Points, in no order, along strands that fork, close into loops and pass close to each other.
In the rows, zero is written as 128.
Points whose rows are less than 97.9 apart are linked; no others are. Some points are linked to none.
j929: [116 112 139 169  89 118 133 150 152 118  94 135 135  80  94 151 124 177
 151 123 166 172 165 165 132 149 143]
j102: [145 127 132 157 101 142 139 131 142 161 106 163 101 132 107 152 127 189
 167 132 159 192 128 163 192 150  81]
j148: [116 140 149 133 138 195 129 128 134 192 107 151 144 100 125 142 126 210
 116 150 143 156 103 151 170 151  99]
j651: [185 154  92 144 153 105 123 104 119  86 155 115 134 151 114  73  69  82
  65 111 119  83 100 167 107 160 141]
j59: [157 104  96 124 123  92 112 137 128 115  97 159 145 147 166 129 110 145
 131 123 142 121 110 130 150 165 114]
j952: [ 79 127 170 191  92 121 142 143 159 116 100 108 111  76  93 188 154 182
 151 106 151 155 171  99  81 124 133]
j348: [113 119 140 146 123 182 103 141 144 147 105 119 149 101 124 140 159 202
 137 142 120 171 132 142 146 158 159]
j425: [149 107 150 113 137 101  87 141 132 121 155 112  96 129 151 144 179 136
 143 107 133 173 139  73 123  94 146]
j366: [155 122 126  97 148 154  45 116 119 143  93 104 118 122 173 121 149 170
 135 128  99 148 122 118 153 127 188]
j447: [150 150 109 106 129 102 161 116 130  91 155 123 137 168 108  98  99  54
  96 134 134 102 109 146 120 145 133]
j170: [136 129 149  71 144 108 113 125 116 119 164  94 119 134 125 153 182 105
 133 104 141 167 151  74  97  89 130]
j856: [168 135  96 135 146 173 132 105 104 158 111 150 142 140 153 113  83 154
 110 137 182  93  77 160 156 168  92]
j847: [139 107 108 154 109 125 128 145 130 133 115 151 119 145 146 132 132 162
 160 128 149 178 111 141 176 133  99]
j729: [101 143 117 167 179 153 163 118 153 185 124 150 125 156 147 124  73  93
 127 147 100  42 123 112 124 146 107]
j530: [131 130 147  93 141 171 113 123 104 177 119 150 112 129 130 103 119 147
 150 151 138 147 120 147 189 120 106]
j928: [141 137 131 113 134  44 139 121 121  96 175 127 129 162 122 126 113  65
 104 114 122  88 141  96  94 136 129]
j939: [176 163 114 152  92 117 120 109 113 125 203 140 118 150  87  98  70 100
  82 136 128 118  98 178 128 149  97]
j345: [152 109  94 149 128 130 128 135 128 132 124 159 137 158 154 130 105 143
 141 132 149 147  80 142 165 166  80]
j679: [151 129 104 120 150 118 121 121 112 118  71 137 129 163 183 102 107 115
 129 116 137  46 114 110 122 126 129]
j43: [111  92 136 119  94 128 132 136 130 123 113 109 149  98 116 150 150 161
 111 109 144 144 141 133 125 140 129]
j455: [143 120 119  94 140 107 113 140 129 111  82 136 143 145 173 112 142 127
 126 118 143 105 127 106 133 126 130]
j924: [117 100 110 122 119 164 110 138 113 143 113 121 158 123 135 129 117 163
 132 147 141 160  92 130 146 132 135]
j498: [135 116 104 131 121 174 136 126 114 140 111 129 162 121 133 112  96 150
 109 143 161 117  83 147 133 166 111]
j493: [115 111 125 176  83 154 152 134 132 138 154 121 136 131  92 131  94 133
 111 137 166 152  79 133 118 139  93]
j182: [ 78 114 166 192 110 145 145 146 162 130  93 131 121  73  92 162 140 179
 160 120 138 171 171 144 103 144 155]
j14: [103 131 127 127 196 114 156 124 153 134 136 105 140 130 135 163 142  51
 129 142  92  82 138  73  76 102 137]
j4: [ 75 128 134 187  65 158 165 135 137 142 134 131 122 110  96 157 110 159
 119 147 149 156 115 139 109 129  99]
j114: [127 131 149 125 165 129  65 125 149 151 131 134  77 134 150 126 152 129
 171 136  65 163 169 120 162 112 181]
j21: [ 90 165 123 209  69 129 146 121 131 127 171 151 128  99  95 165  86 121
  78 143 117 107 118 172  82 161 101]
j743: [121 126 154 102 113 134 124 141 141 115 144  90 143  84 104 166 183 158
 120 107 150 178 140  88  90 110 143]
j742: [163 148 125 106 156 187  60 112 128 163  95 145 109 120 160 108 135 185
 157 135  99 152 116 138 184 151 173]
j361: [105 144 150 161  81 188 123 139 149 134 131 100  91  73  90 155 163 169
 151 131 117 186 132 137 123 106 154]
j823: [104 134 157 176 112 196 118 127 148 179 103 128 116  91  95 166 151 199
 146 146 114 186 132 152 159 156 134]
j763: [ 74 125 135 186  69 121 150 144 150 119 123 120 138 101 102 174 125 164
 129 123 152 151 151 119  73 128 117]
j697: [136 107 119 108 135 132 137 112 106  97 124  97 160 133 118  95 150 102
 103 123 140 121  89 124 110 124 109]
j626: [138 118 151 106 160 146  83 126 131 129 128 120  92 129 119 103 156 135
 171 121  97 183 165 147 160 104 174]
j932: [129 144 144 117 116 161 136 129 114 170 132 158 141 123 115 118  94 152
 113 159 172 146 112 156 173 134  79]
j320: [155 152  97 110 133 100 132 118 102 102 111 151 142 141 168  92  94  98
 105 120 131  59 119 151 123 131 135]
j765: [158 148 107 134 148 139 128 111 108 153 126 164 127 174 161  91  82 119
 109 141 153  82 110 160 164 152  81]
j974: [127 139 139  92 159  36 157 106 116 112 162 120 133 140 122 159 138  72
 124 112 118 101 162  86  91 111 123]
j816: [131 117 116 121  88 105 130 140 122 126 103 151 144 114 119 112 107 154
 129 122 143 143 157 183 166 146 126]
j997: [117 142 145  92 157  57 156 111 115 111 142 119 108 137 109 162 169  89
 161 110 103 134 168  85 103  72 134]
j129: [117 149 109 164  62 128 130 121 127 131 152 155 138  94 104 145  76 136
  84 146 136 132 113 174 115 159  99]
j896: [167 159  94 142 107 117 138 116 121  92 175 120 149 128  83  97  82  89
  69 116 127 109  87 185 110 156 118]
j524: [129 125 128  79 158 139  77 116 117 130 112 117 125 136 159 106 155 141
 133 124  80 143 133 105 135 101 166]
j831: [138 159 126 112 174 155 129 124 108 170 110 171 129 161 167  94  90 135
 149 144 140  78 118 133 173 124 104]
j907: [143 101 126 135 145 121 145 138 123 129 138 129 127 182 158 105 135 111
 126 128 114 102  95 121 153 130 115]
j852: [123  96 147 115 122 162 106 130 126 141 116 118 109 106 100 110 146 155
 165 130 133 184 154 158 170 127 144]
j270: [152  88 129 117 126 130 107 143 145 120 138 112 116 136 156 142 157 126
 115 121 147 165 107  92 120 115 133]
j356: [ 94 134 160 156  81 185 134 143 143 159 122 125 110 102  88 153 138 173
 137 154 133 172 109 129 141 129 112]
j259: [124 137 108 123 130  74 139 126 114 110 145 155 113 139 146 127 101  75
 135 133  96  80 154 153 130 116 118]
j235: [128 135 130 100 168 170 131 124 123 140 143 115 109 168 140 113 146  69
 134 132  80 119  96 114 132  91 129]
j217: [108 155 102 137 174 127 161 103 131 134  87 131 135 121 164 139 107 104
 125 133 109   4 151  87  75 120 147]
j834: [ 94 119 132 178 114 174 140 136 145 143  92 129 166 106 132 155 127 154
 100 146 132 120  80 128 111 161 109]
j619: [ 93 147 109 130 183 145 150 119 125 148 105 140 133 140 164 122 112 103
 146 142  89  51 165 113 111 112 140]
j121: [118 110 130 108 173 129 114 146 129 135 116 142 125 141 156 108 140 124
 176 120 105 129 170 132 159 114 137]
j115: [142 127 117 177  51 101 148 130 138  85 157 105 125 112  99 144 110 109
  91 122 172 132 105 134  87 145 110]
j343: [149 129 115 103 156 186 113 134 109 131 111 125 150 146 160  95 134 143
 127 123 138 100  89 114 141 131 137]
j434: [ 98 114 155 152 122 134 154 136 140 120 128  92 171  92 114 169 162 134
  67 122 154 131 108  97  69 136 132]
j567: [ 93 127 150 150  97 166 121 139 155 132 130  92 118  72 105 180 172 156
 116 117 114 176 120 104  88 107 150]
j769: [107 138 126 198  70 138 142 138 148 138 114 157 114  91  93 170 101 184
 163 136 163 179 154 167 137 159  98]
j233: [157 156 100 111 131  64 118 114  99  95 160 151 134 135 145 113 101  92
 102 125  92  59 138 155 115 141 150]
j461: [123 124 120 138 106 133 164 117 121  97 127  97 169 113  96 121 130 106
  67 130 148 109  87 145  93 149 110]
j777: [116 122 129  87 131 158 113 122 115 121 126 112 132 129 125 102 178 140
 128 127  99 157 125 136 143 108 134]
j517: [108 147 138 163 114 172 153 132 129 172 125 163 154  96 123 153  91 175
 105 157 168 143 100 164 152 155  89]
j457: [151 139 131  98 171 186  90 119 115 182 103 145 106 144 165 117 129 159
 156 138 115 129 111 134 188 134 127]
j975: [ 95 133 130  95 138 117 146 124 125 129 140 150  94 142 114 102 125  90
 174 133 104 142 151 132 149  87 108]
j326: [143 102 135 100 120  68 116 121 101  98 143 119 164 118 137 123 144 127
 106 112 168 122 138 109 110 132 118]
j373: [164 135 118 133  91  80 138 129 134  84 169 100 150 130  98 136 124  95
  74 100 163 128 116 124  81 137 113]
j398: [121 139 122 150 156 115 152 112 131 150 142 155 121 176 148 105  84  76
 119 149 105  56 119 129 136 146 109]
j5: [157 135 110 115  95  77 145 118 121  80 183 116 124 157  99 124 106  69
 119 117 133 119 119 128 100 129 123]
j69: [111 124 136  67 144 115 133 120 114 108 132 123 121 131 113 113 163 109
 155 127 103 144 144 119 132  95 133]
j838: [112 150 134  96 143 125 145 127 127 152 131 174 104 148 132 104  99  88
 140 139 112 106 135 153 162 109  87]
j842: [144 120 127  68 151 167 108 127 119 122 118  91 159 102 143 125 165 148
 100 108 132 128 104 105 105 123 160]
j682: [ 97 144 123 115 183 141 142 117 137 136 139 113 117 140 130 139 151  66
 143 145  52 105 122  96 109  89 141]
j865: [151 160 119 146 148 117 126 102 115 140 156 154 116 177 137  76  70  77
  96 151 130  75 113 158 143 157  95]
j255: [ 87 114 149 180 117 146 137 154 160 137  88 127 146  90 131 186 152 171
 118 138 129 142 115 119 113 152 125]
j243: [132 106 126 124 126 162 118 143 138 147 147 141  82 167 146 125 130 111
 159 130 132 164 102 118 150 107 101]
j483: [125 125 121  89 158 105 149 117 109  97 148 114 145 149 117 107 155  79
 142 124 115 114 108 115 117 111 118]
j388: [ 93 118 137 175 103 134 158 135 141 115 130 119 165  93 107 142 131 129
  78 130 141 108  94 122  84 152 110]
j175: [121 130 146 133  65 123 155 128 121 103 132 130  98 105  80 107 124 159
 177 127 161 166 158 135 132 108 126]
j828: [148 102 155 101 139 113 101 149 130 125  90 117 142 127 124 119 157 162
 142 111 137 161 171 128 145 124 177]
j466: [101 139 119 124 188 150 124 137 127 165 119 154 129 152 170 115 109 122
 170 149  87  98 153 120 146 110 137]
j414: [127 114 115  83 127 105 133 129 118 108 109 141 147 118 118 100 121 131
 141 108 128 135 164 176 148 116 135]
j63: [ 85 142 116 156 160 119 172 134 156 136 145 131 133 130 124 145 109  60
 140 149  88  74 142 104  90 111 121]
j222: [130 143 126 120  75  81 147 140 119  78 150 123 126 114  90 120 141 134
 154 112 156 157 155 129 114  99 130]
j546: [135 112 137  81 115 116 142 125 120 108 151  85 145 124 107 147 169 115
  96 107 154 163 123  92  91 109 125]
j509: [124 115 134 118 121 159 140 147 126 123 122  82 178 101 126 149 161 145
  79 129 141 137  90 108  97 123 153]
j706: [131 136 135 100 106  79 145 132 130  99 136 110  83 151 113 137 144 101
 176 103 127 144 183  99 117  72 127]
j702: [127 123 140 130 108 164  80 135 139 140 139 103 128  93 130 140 175 190
 120 131  99 184 123 128 144 130 180]
j531: [ 94 136 135 146 143 105 159 149 152 119 144 127 104 152 130 151 135  70
 169 136 100 109 148  83 104  86 119]
j110: [123 110 141 134  86 153 124 136 135 124 128 110  92  93  88 128 151 167
 171 116 145 192 150 130 136 110 148]
j465: [107 118 154 128 161  95 115 144 140 128 129 117 104 133 149 154 159  91
 169 133  97 120 173  75 120  94 146]
j304: [119 113 139 122 185 131  78 132 149 152 124 130  94 125 173 150 154 108
 162 141  74 122 154  92 140 114 169]
j992: [187 131  97 159 153 106 124 109 131 101 134 125 136 172 151  80  80  95
  86 115 149  72 103 139 121 175 131]
j292: [157 107 170  84 186  92  90 134 128 141 105 114 126 122 134 124 161 147
 143  88 114 148 190 101 134  97 177]
j820: [150 103 125 122 129 159  94 146 144 135 138 128  95 145 160 133 160 142
 142 136 118 170  84 108 154 129 134]
j380: [161 105 110 102 155 151  86 120 111 133  61 120 127 133 173 121 137 189
 156 116 133 122 125 114 154 144 170]
j668: [158 120 112 152  81 101 122 123 115 106 129 121 154 143 126 112 107 120
  85 134 149 100  96 153 137 168 109]
j141: [126 129 125  93 141  64 138 140 125  96 132 139 127 121 129 125 120  91
 148 102 115 109 178 151 135 100 141]
j256: [126 130 116 147 177 110 151 116 137 122 123 123 139 177 158 105 112  70
 114 138 111  43 130  99 101 146 140]
j578: [146 184 118 160  55 135 134 110 114 129 202 154 113 116  77 126  83 134
  90 148 142 137 113 176 119 147  83]
j130: [176 114  89 128 134 136 138 111 120 116 102 130 133 160 155  91  80 124
  84 112 170  73  81 132 122 169 143]
j512: [111 120 123 100 179 114 131 117 119 136 102 121 131 151 175 125 147 103
 129 123  92  80 156  90 111 106 149]
j609: [122 128 142 107 167  60 137 122 110 120 122 118 147 142 158 140 150  86
 128 127 117  76 168  90 109 114 130]
j435: [127 109 114 118  88 119 155 128 111 119 158 140 115 138 118 117 104 118
 127 133 148 138 119 152 147 126 103]
j286: [122 147 117 148  69 115 113 130 126 136 127 168 138  97 107 126  88 167
 113 138 141 145 140 194 153 167 100]
j806: [149 134 169  87 167  89  79 114 130 126 149 103  97 114 109 127 181 133
 155  91  83 173 178  97 131  88 188]
j581: [139 121 146 111 109  91 129 154 130 100 120 110 132 125 101 124 156 150
 154 110 153 174 171 117 132  93 151]

A tip is a point with one link. Name the tips that can be reached along the links from each point below, in the order of the rows.
j777 -> j148, j838, j842, j255, j380
j619 -> j447, j217, j121, j115, j706
j455 -> j102, j21, j130
j498 -> j729, j924, j831, j256

A piece is two or more points that can be reached from each other along the links. Count, over all rows, the pieces, the separate loops (a circle has one, a figure eight two, a Y none), the forks (points with three links) and the tips (points with one).
pieces -> 5
loops -> 0
forks -> 13
tips -> 23

How many points has the smallest loop of links through each point below? Write none if it is on no loop.
j743 -> none
j5 -> none
j233 -> none
